Each row is a point on a landscape with many valleys, with its height.
A ball rolls from a point to the lowest of its 5 nearest points, and stops where none of them is lower. Distance is the straight distance between rows; heights are no part of it.
Nizak height 2.83: [100 102 108  81  87 101  78 100 102 122  87  95 104  69 100  98 112 105
 100  93  90  97 109  80  88 100 123  89 115 114  92  93 109]
Dudiz height 4.46: [ 95  91 100  84 115 105  98  83  92  94 106 112  89 106  93 130  97  91
  94  98 107  81  92 115  90  89  69 109 102 113 120  83  76]
bogo height 2.71: [105  99  71 110 114  72 114 106 107  93  97 101 103 117  95 108 106  94
  95 105  97  95 100 112  98 103  80 119 100  90 101 114  84]
Tero height 4.49: [ 71  93 110 106 114 107  84  59 110 123  72  86  98  75  90 107 114  95
 109  92  96  65  90 101 101 111  86  92 118 128  92  85  71]
fezi height 1.66: [ 97 100 126  97  99 136 120 109  81  76 137 119  98 130 115 100  73 104
 120 102 110 107  86 109 110  97  85 104  83  91 115  97 111]
muma height 2.94: [ 83  96 105 100 108 100  80  72 114 111  73  91  96  80  92 112 118  89
 106  87  91  73  82 103  96 102  84  96 110 112  88  94  71]
tevuv height 4.50: [102  99  97  92  98  89  87 108  98 108  92  96 101  86  97 112 106 100
  94  98  96  94 103  91  88  99 111 105 109 109  95  99  99]
vetag height 2.81: [ 92 103 109  86  94  93  78  85 113 118  72  88 102  68  99 102 121  93
 108  86  87  87  93  88  94 102 107  89 112 113  84  95  89]
zoge height 5.77: [ 75  94 106 117 118 104  77  58 108 122  64  77 103  66  88 102 115  97
 105  94 100  62  90 104 102 110  95  94 120 124  83  91  62]
Zene height 3.64: [ 79  90 116  74 114 123 103  65  94 101 101 119  86 103  99 124  98  97
  98 100 109  79  97 113  91  82  57  92 103 117 128  72  78]
piga height 4.72: [110 104  75 107 123  96 133  95  98  76 113 130  93 143  93 109  93  95
  94 111 105 107  94 134 109  87  47 128  87  72 121 114  66]
lil height 2.80: [ 89  96 105  86 103  99  85  82 107 107  88 103  93  86  93 115 107  92
  97  89  92  82  91 100  86  98  83 101 108 116  96  88  84]
kab height 1.75: [ 95  95 134  93  94 142 108 102  84  88 132 104 100 123 113 102  69 114
 122 108 109  96 100  97 104 108 102  89  92 108 117  87 120]
vupim height 2.32: [107 102  85 102  96  74  92 115 102 104  85  85 111  78  97 106 117  95
  94  97  94 101 103  93  97 105 119 104 110  99  89 106  98]
fek height 5.80: [ 87  95 147  85  85 138  87  79  82 113 134 108  99 103 115  91  68 123
 107 116 113 101 121  94 102 102 111  71 114 129 108  78 131]
Kube height 0.19: [ 83  98 125  70 102 123  95  66  94 115 112 117  90  95 103 107  88 110
 102 106 108  89 113  97  88  92  74  79 108 127 119  75 100]
Rutad height 2.22: [ 69  92 115  81 111 118  99  59 103 115  93 106  92  91  99 112 103  96
 107  96 102  73  98  99  94  99  63  82 110 128 114  74  85]
lomer height 3.24: [105 108  93 118  94  98 106 123 101  91  98 100 100 111 103  79 100 101
  96  98 103 123 101  95 106  97 114 104  87  77  91 120 121]
gopu height 1.93: [ 99  97 120  89  96 124  92  97  89 105 114 101  99 103 103 104  79 115
 103 111 104  93 113  90  90 101 110  95 104 120 111  90 112]
varud height 2.31: [100 104 101 106 100 109 112 115  93  86 109 102 102 123 103  94  87 106
 105 102 108 105  97  96  99 100  96 110  91  90 102 116 109]
pep height 2.38: [ 99  98 111  83 103 115  93  91  89 102 114 106  94 104  99 115  82 108
  99 108 104  88 107  99  85  97  94  99 102 119 115  88  95]
Mig height 1.06: [107 105  78 111  88  86  97 130 106 104  84  76 119  83  97  82 116  96
  95  95  98 125 108  77 108 115 133  91  99  90  92 116 119]
kufi height 4.99: [ 99 100 123  90  89 121  81 102  92 118 106  95 101  87 102  94  90 118
 100 105 101 100 120  77  93 101 130  84 109 118 100  90 128]
gepa height 5.88: [102  96 104 103  85 103 140 122  82  80 158 136  85 146 129  92  75 100
 108 108  97 119  76 117 120 106 108 121  70  80 108  88 122]
bigo height 5.85: [ 98 103 122  82  82 117  72  99 101 130  97  96 108  67 103  85 102 116
  99 100  94 106 125  66  97 102 139  74 115 118  92  88 134]
zapu height 3.20: [ 83  96 108  93 104 101  83  72 111 113  79  94  94  81  95 110 116  92
 104  87  90  76  86  98  92 102  83  94 111 118  92  90  79]
Lof height 1.24: [100 104 119 102  97 127 114 115  85  80 127 113  98 127 113  93  78 105
 117  98 110 109  87 100 104 101  96 105  83  93 105 106 117]
Vife height 2.99: [ 94  94 105  82 106 105  91  84  96 101 104 109  90 100  95 122  96  97
  96  98 101  84  97 104  84  92  79 103 102 118 111  86  85]
favub height 1.74: [108 103  86 104  90  92  89 128 100 108  86  79 119  75  99  91 114  98
  98  97  97 116 112  74 106 114 140  92 105 101  92 106 119]
soga height 5.64: [ 85  99 102 115 114 100  68  63 113 127  52  65 112  56  90  95 122  93
 105  91  99  69  93  97 107 111 116  87 116 116  76  96  66]
Gasu height 5.17: [102  97  86 102 108  82 102 108  98  96  98  97 102 106  96 113 100  98
  96 101 100  90 100 100  92 101  95 114 103 102 102 108  93]
zuga height 2.52: [104 107 105 110  90 105 102 127  97  92 102  94  99 108 109  79  95 102
 105  95 105 121  99  85 108 101 123  98  87  83  93 117 128]
disom height 2.43: [ 96  96 144  84  88 137 115 111  83  82 148 117  96 129 126  97  69 107
 129 100 104 111  88 100 108 104  98  87  86  97 109  82 128]
kezu height 5.37: [100  92  90  89 120  95 106  91  90  89 109 110  92 115  90 134  94  90
  96 103 109  82  93 119  96  90  67 114  98 105 124  90  72]
Vof height 5.01: [ 91 102 128  82  83 124  73  93  97 130 100  99 105  71 105  85  97 122
 102 103  99 104 127  69  96 100 132  72 117 123  95  88 138]
tipod height 0.51: [110 102  90  98  87  78  83 116 105 112  81  84 117  63  96 100 120  92
  94  93  92 108 107  86  98 108 132  93 111 103  88 101 100]
nifu height 2.21: [103 106 107 114  94 112 116 116  88  80 126 121  91 128 109  85  83  99
 104  97 109 120  85 110 106  96 100 116  81  82  96 110 117]
Zem height 4.52: [106 101 101 119  87  99 126 116  90  80 137 127  82 138 114  85  81  96
  98 104 101 123  82 123 115  98 113 123  73  77  98 102 116]
Pobat height 1.95: [114 104  71 126  92  85 113 118 114  89  89 101 100 109  90  78 114  99
  79 106  91 131 107 110 111  96 106 109  91  64  87 120 108]
Dolu height 2.27: [113 111  77 119  82  87  99 128 115  96  93  84 107  89  95  64 113  91
  86  95  95 149 105  88 118 108 135  90  84  75  85 121 129]
biged height 1.92: [ 83 100 122  71  98 116  90  71 102 122 102 109  93  85 105  98  94 110
 103 100  99  87 113  85  86  98  87  80 112 129 105  83 107]
bemub height 0.83: [100  97 117  93 101 126 103 102  85  93 122 100  99 117 103 108  75 111
 108 111 109  92 105  96  95 103 102  99  95 111 116  95 107]
tanup height 1.50: [101  98 116  92 105 129 116  99  81  85 124 106 101 126 106 113  75 109
 115 111 112  91  99 107 101  98  84 101  91 104 127  97  96]
nenu height 5.19: [103 100 110  99  94 115  91 119  92 105 101  85 104  99 106  93  93 111
 107 104 104 104 110  78  99 107 133  94  98 104 101 102 128]
rimub height 3.65: [ 96 102 104  99 101  87  77  85 117 112  66  82 104  68  95 104 126  86
 105  83  90  82  86  99  99 103 103  93 111 105  81 100  77]
losu height 2.20: [112 102  90 101  97  67  84 108 110 106  75  85 112  66  94 105 125  87
  94  87  92  99  97  99  98 103 119  99 112 100  81 101  87]
Nabiv height 5.25: [106 106 101 109 104  77  75  88 121 106  60  77 111  64  90 103 131  80
  98  82  92  86  83 107 104 103 104  94 110  97  74 106  70]
vize height 0.38: [ 95 100 120  79  93 118  83  86  96 118 109 108  98  88 101 101  88 114
 101 103 101  93 116  84  84  96 104  87 112 126 103  86 113]
lete height 3.98: [104 107  94 118  97 100 111 117  98  85 107 110  95 122 103  83  95 102
  93 101 105 120  96 106 107  95 102 115  85  75  93 120 111]
Dokug height 2.79: [ 97  95 133  95  91 131  92 103  88 105 121  93  98 109 112  94  76 119
 112 109 106  98 112  85  99 109 126  84 100 114 105  89 131]
rebo height 4.09: [105 107  99 119  90 100 110 121  97  86 113 111  90 119 107  78  93 100
  97  97 106 128  94 104 109  94 115 112  79  76  90 115 122]
bize height 2.40: [104 105 102  91  90  84  76  95 115 116  68  84 107  58  99 100 127  88
 103  82  88  95  94  90  97 105 118  89 111 107  80  98  88]
vifo height 7.32: [104 102  87  99 117 106 129  99  88  77 116 121  99 139  99 114  86 100
 105 107 112  98  94 123 109  89  56 121  85  85 127 113  77]
Fulum height 1.56: [100 104 113 100 101 128 118 107  85  76 127 114 100 132 105 102  78 107
 115 105 111 104  90 105 104  98  85 107  85  93 115 107 104]
zer height 1.89: [122 106  74 126  82  82 105 124 116  91  96  93  97  98  91  66 110  91
  76 102  91 149 104 106 118 103 132  98  79  67  84 114 121]
dogoz height 1.76: [121 104  69 128  89  83 109 120 118  89  91  98  99 102  88  72 114  96
  76 103  88 140 106 109 115  99 118 106  85  62  84 116 113]
vego height 6.61: [102  96  87  92 122  99 123  96  88  82 111 112  96 132  97 127  88  96
 104 109 112  88  96 121 102  89  58 121  90  95 130 103  70]
mevan height 3.23: [101 102 101  93  97  83  79  96 111 110  77  90 103  70  96 107 121  88
  99  86  90  91  92  99  94  98 105  98 112 106  82  99  85]
defi height 4.53: [ 92 100 131  82  87 124  77  85  95 125 110 102 100  82 106  88  87 122
 100 106 101  98 125  77  92  99 119  74 116 126  98  89 131]
Muvi height 1.34: [ 83  98 117  73 103 118  93  69  99 113 105 112  89  92 102 109  94 102
 101 100 103  84 105  95  87  93  75  86 107 127 114  79  94]
Dinik height 4.17: [103  98  77 104 117  82 114 102  99  89 104 103  99 123  96 119  98  93
  98 103 103  89  97 110  96  99  72 118  98  97 110 109  81]
Zisi height 4.27: [104  99  91  99 102  92 101 114  95 100  99  92 104 103  99 108  97 104
  98 105 100  95 106  90  92 102 105 107 102 102 101 108 101]
mosu height 2.67: [ 88 101 111  80  94 103  80  79 111 125  81  97  99  72 102  97 112 102
 106  91  88  86 103  82  89 102 103  85 113 121  92  89 100]
bogit height 1.73: [106 108  94 111  89  98  96 133 102 101  92  80 108  92 104  76 105  97
 103  96 102 129 106  75 111 110 137  88  88  86  93 116 132]
pufa height 2.68: [ 75  93 123  68 113 126 104  60  92 108 106 118  88 101 104 115  91 102
 100 105 112  82 105 108  93  84  58  84 106 121 129  69  87]
zam height 2.03: [102 105 105 113  99 117 122 110  83  76 134 128  92 135 107  94  79  99
 105  99 111 116  82 121 113  94  87 118  82  81 107 105 105]
durit height 1.67: [102 105 115 107  94 118 106 121  90  88 117 104  96 120 111  86  84 106
 113  96 108 112  93  91 102 101 108 103  84  90  97 111 123]
Mepiz height 3.85: [ 92  87 103  77 122 111 107  81  85  90 110 116  87 115  95 137  93  93
  94 104 112  79  94 124  96  78  59 113  96 107 134  79  69]
gir height 1.41: [124 104  60 127  89  76 115 118 125  94  83  92 110  93  86  74 126  94
  78 104  84 136 108 106 114 104 111  98  94  62  83 120 105]
ruv height 2.56: [107 106  82 118  96  91 111 120 107  91  93 100 103 113  98  82 106 101
  90 103 100 121 103 100 107  98 104 108  91  73  91 122 111]
Nobab height 3.36: [101  94  83 106 119  74 101  95 104  91  96 103  95 106  87 126 109  81
  91  94 100  82  87 120  95  97  73 116 106 101  99  98  70]
Daden height 4.01: [ 83  97 108 103 107  99  78  71 115 118  67  81  97  72  93 105 120  91
 109  88  90  71  86  98 102 105  94  92 112 116  85  93  73]
guz height 4.34: [ 89  93 101  91 111 101  93  80 104  97  92 106  89  95  91 125 108  86
  97  90  98  78  85 111  90  91  66 104 106 112 107  86  72]
tipu height 3.90: [103 105  88 109 109 103 120 106  94  81 113 113 100 132  99 102  88 101
 102 105 109 103  95 110 103  96  72 118  88  87 112 118  89]
nef height 1.51: [100 102 115 106  94 119 121 117  80  77 142 127  90 130 116  92  77 100
 111  98 109 117  78 115 111  97  97 114  79  85 104  99 116]
vez height 4.26: [100  99  83 104 110  88 112 108  97  90 103 103 101 120  95 108  94  99
 100 106 104  94 100 101  96 100  85 116  96  97 107 113  90]
Sedun height 4.15: [110 102  79 110  95  63  95 114 108 105  81  83 118  72  95 102 125  89
  94  94  91 104 104 100 104 108 122 102 110  94  84 107  91]
navob height 1.70: [ 97  97 125  89 101 138 113  97  78  85 131 108 100 125 109 112  68 114
 116 114 111  92 100 107 103  98  87  96  93 106 125  89 103]
fadan height 2.08: [103 104 124 103  88 116 104 122  89  88 121 105  94 115 118  81  81 104
 117  93 107 118  92  91 104 102 120  97  81  87  93 106 134]
mav height 3.37: [ 90 100 103 108 112  95  79  75 117 109  66  82 102  74  90 108 121  87
 104  88  91  71  81 104 100 102  87  96 112 106  81 100  67]
Buz height 5.16: [ 85  90 104  83 116 112  98  73  96  97  96 113  87 102  90 132 105  88
  97  94 105  77  88 115  94  86  57 101 104 113 118  77  70]
bele height 3.18: [ 87 100 108  97 101  93  75  74 116 128  62  76 106  60  99  92 123  92
 111  86  90  80  92  88 104 110 112  83 113 116  82  93  84]
non height 1.71: [110 103  69 116 108  79 120 107 112  87  95 110 100 126  94  95 107 100
  90 107  95 106 100 115 100  96  75 119  97  74  97 122  87]
boz height 2.42: [105  95  66 115 121  66 119  98 110  86  97 105  99 124  92 114 109  89
  93 103  97  90  92 124 101 103  64 121 100  86 101 110  74]
mevo height 4.48: [103  99 106  93  94 107  87 111  92 107  99  91 104  92 100 104  95 110
  99 104  99  97 112  82  92 102 125  99 106 111 101  98 113]
zul height 2.28: [107 104  74 114  98  78 112 119 108  96  89  91 110 104  98  95 111  99
  97 103  97 108 105  96 102 102 102 107 101  83  93 119 102]
kabus height 2.02: [114  97  60 120 117  65 127  98 122  85  92 109  98 126  90 102 114  93
  88 107  86 101  95 127 102  99  65 120  99  69  94 115  76]
ragad height 2.87: [ 67  92 112  91 113 113  95  56 106 120  86 100  94  84  97 108 109  97
 111  93  99  70  93  99  96 107  75  87 114 131 105  76  81]
rivi height 4.68: [102  96  85  99 111  82 102 101  97  95 101 101  97 108  93 123 101  91
  95 101 102  86  96 106  91  98  83 115 101 104 106  99  84]
vem height 2.44: [112 108  94 119  83  92 105 126 101  92 104 101  91 105 106  69  98  97
  92  97 101 140  99 100 115  96 133 101  77  72  89 115 130]
zal height 2.93: [ 94 100 121  79  89 115  79  92 100 124 100 103 100  79 104  94  98 115
  98 101  96  96 116  77  87  97 116  82 115 123  97  89 121]
pas height 1.69: [120 101  63 123  99  76 120 113 121  88  86 102 101 110  90  84 119  99
  81 107  84 122 105 115 106  98  94 112  96  61  86 120  96]
fon height 3.25: [105 104  90 116 108 114 129 104  85  72 130 135  92 143  99  98  81 100
  95 108 109 115  86 133 116  86  72 127  83  74 115 110  83]
Reki height 4.02: [ 79  96 108 108 110 101  75  63 112 128  63  73 105  62  95  97 120  95
 110  88  96  68  92  95 104 110 108  89 115 122  81  89  74]
fof height 3.31: [105 106  84 114 104  94 115 115 100  86 101 107 100 123  99  94  98 103
  96 105 103 109  99 103 101  98  88 115  92  82  99 123  99]
Vater height 4.14: [114 100  88 110 104  61  86 104 113 102  76  85 111  69  92 106 127  81
  91  87  93  98  93 111 102 103 111 102 112  95  78 104  80]
lep height 5.15: [107 103  75 104 122  90 129  97  98  80 110 120  96 138  95 113  91  95
 100 108 108  97  94 125 105  92  52 124  89  81 121 113  69]
filed height 4.11: [102  99  98  96 102 103  99 109  89  97 106  96 102 106  99 111  89 107
  99 106 102  90 105  92  91 102 102 106 100 109 107 104 102]
fevam height 3.21: [100 100 125 100  92 122  98 120  93  99 111  90  99 111 114  86  84 110
 119  99 106 109 102  79 103 107 126  91  90  96  98 102 137]
Turod height 1.72: [114  99  61 121 112  62 124 103 122  89  87 103 102 116  93  97 119  94
  87 105  86 101 100 122 102 100  77 116 100  71  89 116  81]
Pano height 5.04: [ 93 103 117  77  87 107  76  89 107 131  87  97 105  67 104  91 108 110
 104  94  90  95 115  73  89 101 119  79 116 123  91  89 117]
takod height 5.40: [ 96 106 111  78  81 100  75  87 110 135  76  88 114  52 106  83 117 105
 110  88  88 101 114  67 100 108 130  72 114 122  87  91 112]
ratot height 1.62: [ 99  96 118  83 103 127 100  88  83  98 120 107  97 110 102 113  75 112
 104 113 109  88 109 103  92  94  91  95 101 120 124  85  97]
kosid height 2.86: [111 103  79 127  95  92 114 116 109  85 100 111  93 121  95  81 102  98
  82 105  96 126 101 116 109  93 101 116  88  67  90 120 106]
Seg height 2.41: [106 106  89 117 103 104 121 106  94  77 117 124  96 135  97  93  88  99
  95 105 105 115  91 121 106  91  77 123  85  79 104 117  94]
gudu height 1.28: [111 107  66 120  90  77 109 122 115  98  83  86 116  92  94  80 122  96
  89 101  91 126 107  92 112 109 115 100  97  77  86 121 111]
popuz height 0.75: [101 101 126  98  91 123 113 118  85  81 138 118  93 125 119  89  77 103
 119  95 108 115  83 101 105 100 103 101  82  90  99  98 128]
dit height 2.75: [ 93  91 111  75 113 118 106  78  85  94 115 114  89 111  98 128  84 101
  98 108 111  82 101 114  90  82  69 103  98 115 133  79  80]
Pul height 2.90: [110 103  67 114 116  84 126  97 107  82 103 122  93 137  90 104 101  95
  89 110  98 105  96 127 104  93  56 124  91  75 108 117  73]
gidis height 5.86: [ 99  97  80 100 118  89 116  99  95  84 108 109  98 127  93 120  94  94
 101 107 108  88  95 113  98  96  67 118  94  96 118 107  77]
Dak height 3.38: [106  99  79 106 102  67  99 114 105 103  88  88 110  88  97 107 116  95
  95  98  94  97 101  99  96 104 111 108 109  96  90 106  92]
Bubo height 3.17: [106 106  97 122  96 105 117 114  93  80 123 121  89 131 105  83  87 100
  95 102 105 123  88 118 111  93 103 119  81  76  95 112 110]
feg height 5.95: [116  99  73 117 105  52 101 109 116 102  79  82 115  74  91 102 129  86
  92  94  92 103  98 112 104 107 113 104 111  89  81 109  83]
rozik height 4.24: [ 95  95 138  89  88 135  88  91  86 109 127 102  99 103 110  95  71 122
 107 112 108  95 117  89  97 105 121  79 107 123 108  83 129]
rim height 5.10: [112 104  90 126  89  90 114 120 102  85 112 111  86 122 104  77  93  98
  87 102 100 132  95 116 114  94 122 116  77  67  90 112 116]
lov height 4.18: [104 102 113  93  86 114  80 116  94 119  97  84 107  79 103  90  99 111
 101 101 101 110 119  69 102 109 150  82 107 112  96  93 134]
vaka height 4.47: [102  99 117  94  95 119  88 109  92 108 106  91 101  97 104  98  89 114
 102 106 103  97 114  80  92 104 126  93 106 115 104  96 121]
tif height 1.77: [ 98  97 126  98  94 128  98 109  87  97 117  93 101 113 109  98  77 114
 112 106 107  97 105  86  98 109 118  93  97 110 107  95 124]
vepa height 2.39: [ 96  98 121  79  97 124  91  84  90 110 115 110  94  98 102 107  81 113
  99 108 105  91 114  94  86  95  95  89 107 125 115  85 105]
dusi height 2.91: [ 84  95 109  83 107 111  93  73 105 106  93 108  88  91  95 119 104  92
 101  94  98  80  92 103  88  95  70  95 105 120 108  82  83]
Lorum height 0.58: [ 95  97  99 104 107  85  82  88 112  99  78  93  97  83  90 117 119  82
  97  87  93  79  81 111  94  97  85 106 113 103  85 100  71]
seb height 3.16: [ 99  98 101  88  99  92  84  95 101 106  94 100  95  88  97 114 104  96
  96  96  95  87  98  97  86  97  97 103 109 114  97  94  90]
zitu height 3.88: [ 69  88 117  75 118 125 108  58  97 106  95 113  87 101  97 126 103  97
 102  98 110  73  93 113  96  87  50  88 107 119 125  70  76]
bup height 0.77: [110 102  67 120 104  74 118 112 113  90  89 101 105 115  94  89 114 100
  88 106  92 113 106 110 104  98  88 113  98  72  91 122  95]
Vute height 3.01: [ 86  98 134  70 102 134 101  65  83 108 124 119  92 103 108 106  75 115
 102 113 117  92 118 107  92  86  77  78 109 125 128  75 101]
piza height 3.72: [110  98  83 117 112  56  93 101 114  98  79  87 108  80  92 111 126  83
  92  91  92  91  89 119 102 100 102 111 112  92  79 104  76]
razav height 2.74: [ 79  97 112  90 101 101  82  69 113 126  74  88  99  71 101  98 115  97
 111  88  90  76  94  87  96 106 101  87 112 124  88  84  90]
vupor height 4.20: [120  99  63 126 107  51 114 107 123  99  79  83 115  87  91  94 130  87
  89  99  86 104 100 117 108 108 103 104 107  77  83 112  83]
rel height 2.66: [107 106  79 117 104  97 120 108 101  80 110 118  97 135  93  95  94 101
  92 107 102 112  96 117 104  94  75 121  89  77 101 122  91]
gavop height 1.65: [104 104  91 108  94  96  99 127 100 101  90  83 111  97 101  89 104 103
 101  99 102 112 108  79 102 107 126  98  96  91  96 114 118]
bago height 5.90: [115 103  89 121 115  60  85  95 120  95  67  81 110  68  84 103 132  77
  91  82  93  90  82 122 106  99 103 101 112  89  71 108  66]
Nir height 0.76: [107  99  81 108 108  62  96 108 107 100  85  90 105  88  96 112 118  88
  93  94  95  92  96 108  96 102 103 110 109  97  87 104  86]
bis height 2.37: [ 97  93 120  78 107 128 106  82  79  96 121 112  93 112 104 120  74 110
 102 114 114  84 108 112  92  88  82  96 100 117 131  80  89]
sur height 1.57: [102 105 102  86  88  92  79 103 105 117  81  91 107  68 101 102 117  97
  98  91  89  99 104  85  92 101 120  94 113 111  88  96 100]
Bab height 4.10: [109 101  71 114  98  65 105 118 109 100  83  84 116  89  97  97 121  95
  96 100  93 108 104 100 103 107 111 105 105  87  89 113  97]
Lalem height 1.15: [ 99  96 123  94  97 132 103 103  84  92 125 101 100 121 108 104  74 114
 115 109 109  94 105  96 100 105 102  92  95 110 116  93 114]
sofol height 3.19: [103 100 109  93  99 112  92 106  89 104 106  96 100 100 101 106  89 111
 101 107 102  92 111  84  89 102 114 101 104 113 106  96 110]
pode height 2.96: [ 91 105 107  87  91  92  74  80 116 129  65  77 110  54 102  89 124  93
 112  85  86  88  99  81 103 111 123  78 110 116  83  94  92]
nore height 2.82: [103 102  89 105  99  94 103 122  99 100  91  87 111 104 102  97 102 104
  98 103 102 105 107  86  99 104 115 106 100  95  95 112 112]
buke height 5.34: [ 92  95 137  85  95 140 102  81  78 101 134 109  97 113 110 107  66 121
 109 118 114  93 113 105 101  97  98  83 104 122 124  76 112]
vibuv height 1.68: [ 77  96 127  67 107 128 102  58  93 112 110 116  92  98 107 110  88 108
 103 107 113  86 111 104  92  89  65  77 108 127 127  73  97]
voden height 4.22: [ 95  91  93  96 116  91  95  87  99  91 100 108  92 104  88 134 108  84
  92  93 103  80  84 118  93  92  66 112 105 105 107  90  68]
butog height 4.63: [103  97  95  94 102  94  97 105  96 100 101  95  99 103  97 117  96 101
  96 103  99  88 104  94  89 100 101 109 105 108 102 101  95]
kolo height 0.70: [103 107 101 108  92 103  97 129  99  98  95  83 106  99 108  80  99 102
 106  97 106 122 104  77 106 105 130  92  89  87  94 114 131]
fopap height 3.42: [113 100  66 119 106  55 115 110 117  99  82  89 111  94  95  99 121  92
  92 102  90 103  99 112 104 105  98 110 106  82  88 113  88]
Viliz height 0.46: [107 107  80 114  91  89 102 129 109  98  88  85 113  94  98  79 111  99
  94  98  99 129 106  84 111 109 123  95  94  82  90 120 122]
pized height 3.14: [100  99 108  85  93 101  82 102 100 114  94  98  99  80  99 105 103 105
  97  98  92  95 110  84  86  97 115  96 113 116  96  94 105]
beki height 0.79: [ 99  94 103  86 111 112 105  92  84  92 116 108  95 115  98 125  82 104
 102 110 110  85 102 109  92  93  78 107  95 111 127  91  84]
Zavul height 2.06: [ 91  95 110  80 102 107  88  81 104 111  98 106  91  88  97 114 102  99
 100  94  95  85 100  95  84  95  86  95 108 121 105  85  92]
lako height 6.18: [108 104 108 113  82  95 116 124  88  87 131 117  84 121 122  79  82 100
 105  99 102 127  86 106 111  98 130 113  74  80  90 104 131]
defo height 3.34: [ 67  89 113  91 114 118  98  55 104 115  86 101  91  88  95 117 110  96
 108  96 101  68  92 103  98 102  64  87 114 130 110  76  76]
Povu height 6.35: [ 88  91 150  88  86 142  98  87  81 104 142 105  99 118 120  98  64 120
 118 117 112  98 113 101 109 108 109  74 104 123 117  72 128]
Fega height 2.47: [ 97  93 113  77 107 121 100  83  86  99 117 112  90 106 100 122  82 105
  98 108 108  88 105 107  89  91  80  98 100 119 126  80  90]
febo height 3.09: [101 102  94 100 107 106 110 109  92  88 110 102 103 121  98 108  85 104
 104 107 108  95 100  98  96 101  87 111  94 100 111 112  97]
zizem height 2.65: [118 105  92 125  79  82 115 124 101  92 116 104  84 113 110  69  92  97
  93 102  94 140  97 110 120 101 143 108  68  69  91 109 127]
Sevuz height 5.39: [102  99 116  94  91 116  82 112  92 113 101  88 104  88 103  94  93 114
 102 104 101 102 116  75  96 106 141  88 107 113  99  95 128]
zabo height 5.36: [106 100 107 109  83  99 127 123  84  85 145 127  85 131 125  85  78 101
 108 100 103 122  80 114 113 102 118 117  76  82  97  96 129]
repad height 2.69: [122  96  56 128 114  50 127 100 130  93  78  91 104 100  89  94 130  89
  89 101  77  99  94 128 108 104  87 109 103  67  82 113  80]
pime height 6.54: [ 83  97 148  79  89 139  93  71  80 112 136 116  98 103 114  96  66 124
 106 116 119 102 123 100  99  95  96  70 115 129 116  75 123]
leber height 2.57: [ 83  99 113  83  99 102  84  75 113 122  81  97  95  76 100 101 110  99
 111  90  89  82  99  89  90 103  94  88 111 123  92  87  95]
Tad height 2.85: [109 111  87 110  84  96  93 134 108 103  90  76 113  85 102  70 109  95
 100  90 100 140 106  70 114 116 142  82  88  89  91 116 135]
tozev height 3.00: [107 103 101  98  87 106  83 124  96 113  93  78 112  79 100  90 105 105
 101 100  99 115 116  70 103 111 149  85 105 106  97 101 130]
pib height 4.92: [ 91  98 137  79  93 135  92  76  84 112 128 113  98 102 108 101  73 122
 103 113 112  96 119  98  92  95  96  77 111 128 118  80 114]
zub height 2.46: [109 103  95  96  83 100  79 124  96 115  89  78 117  67  98  92 112 101
  98  95  95 115 115  69 104 114 150  85 110 109  92  99 121]
Dotik height 1.16: [105 109  91 114  88  96 102 129 104  95  95  88 105  96 104  74 105  97
  99  94 102 134 103  85 111 105 128  94  85  78  91 121 129]
kovit height 3.04: [ 90 103 111  83  90  97  76  82 111 131  73  87 104  60 103  92 119  99
 110  87  85  89 101  79  96 106 115  82 114 119  88  92 101]
riki height 2.84: [102 106  94 112  99 103 108 119  99  89 102  98 102 117 101  89  95 105
 101 104 104 111 101  92 101 100 103 108  91  86  98 121 113]
vib height 0.80: [122 103  57 125  94  69 119 114 128  94  80  93 111  95  87  80 128  96
  81 103  80 124 105 109 111 105 102 101  99  63  82 120  97]
kelo height 2.01: [117 107  83 125  83  85 107 124 107  92 101  98  92 103  98  67 105  93
  84 100  97 145 101 106 118  99 136 103  75  67  86 115 125]
Ret height 0.56: [111 106  79 117 110 102 126 101  97  76 114 129  93 141  93  97  90  99
  90 110 103 115  93 129 107  90  67 127  87  74 108 118  81]
lazal height 2.05: [ 83  98 118  74  96 112  86  73 105 125  97 105  96  79 102  97  99 109
 105  98  96  88 110  82  85  99  93  81 113 129 100  84 108]
Kuved height 3.74: [104  99  79 108 106  73 107 114 104  99  92  91 106 103  98 105 107  98
  94 104  97  98 103 100  96 102 100 112 105  94  96 113  94]
dabu height 2.35: [100 105 110 105 105 127 127 107  82  73 131 127  96 134 107 101  79 102
 112 101 113 110  83 119 111  91  76 116  82  84 116 104  98]
pido height 2.36: [110  96  67 119 114  53 113 103 116  94  86  93 105 104  90 107 120  88
  91 101  92  92  95 122 101 103  87 114 107  84  88 110  77]
vome height 4.05: [116  97  74 126 115  49 102  99 121  97  77  84 109  82  89 103 131  81
  88  92  91  93  89 128 106 104 100 108 111  84  78 107  74]
zega height 3.32: [105 103 103 101  91 108  90 127  94 105  94  79 109  91 107  85  99 105
 106  99 105 114 111  71 105 110 142  87  98  99  99 106 132]
kige height 2.30: [104 105 101  86  84  90  74  98 108 123  74  87 112  55  99  95 123  95
 104  85  85 103 102  80  98 108 128  84 111 111  85  96  98]
Komi height 2.29: [104  98  89 112 114  67  91  94 112  94  84  95 101  87  88 119 119  82
  91  89  96  85  83 119  97  98  87 112 111  99  82 101  73]
sakup height 4.21: [102  98  92  95 114 107 116 102  86  83 114 107  99 128  99 118  83 105
 105 109 110  90  97 107  98  96  73 115  90 100 123 106  85]
zeka height 4.07: [100 101 106 102  98 111 100 118  94  96 102  93 103 110 104  93  89 109
 106 104 106 102 105  83  99 105 117 100  95  99 102 109 118]
vub height 3.60: [ 99  94  95  87 111  98 100  93  93  94 106 107  93 107  94 128  94  94
  96 102 103  85  97 106  88  92  79 110 101 111 114  93  81]
beda height 3.03: [106 104  77 109  96  79 102 124 105 101  87  83 115  90  98  97 113  99
  96 100  99 110 107  88 101 109 120 101 103  90  93 114 107]

For each start below, name the point where the ball stops.
Sevuz -> tipod
butog -> Kube
gidis -> bup
filed -> popuz
guz -> Kube
bele -> vize
Buz -> Kube

Call two points neighbours if one is among the 5 nearest of the other. Go from one point of each pair to the other, from neighbour to neighbour, staying as low as possible. Name the highest point that can't be avoided.
beki / vib -> zuga
tipod / kolo -> favub
vib / Viliz -> gudu
vize / Kube -> biged
bemub / vize -> gopu
Viliz / bup -> pas
Nir / Lorum -> Komi
Viliz / kolo -> Dotik
bemub / popuz -> Fulum
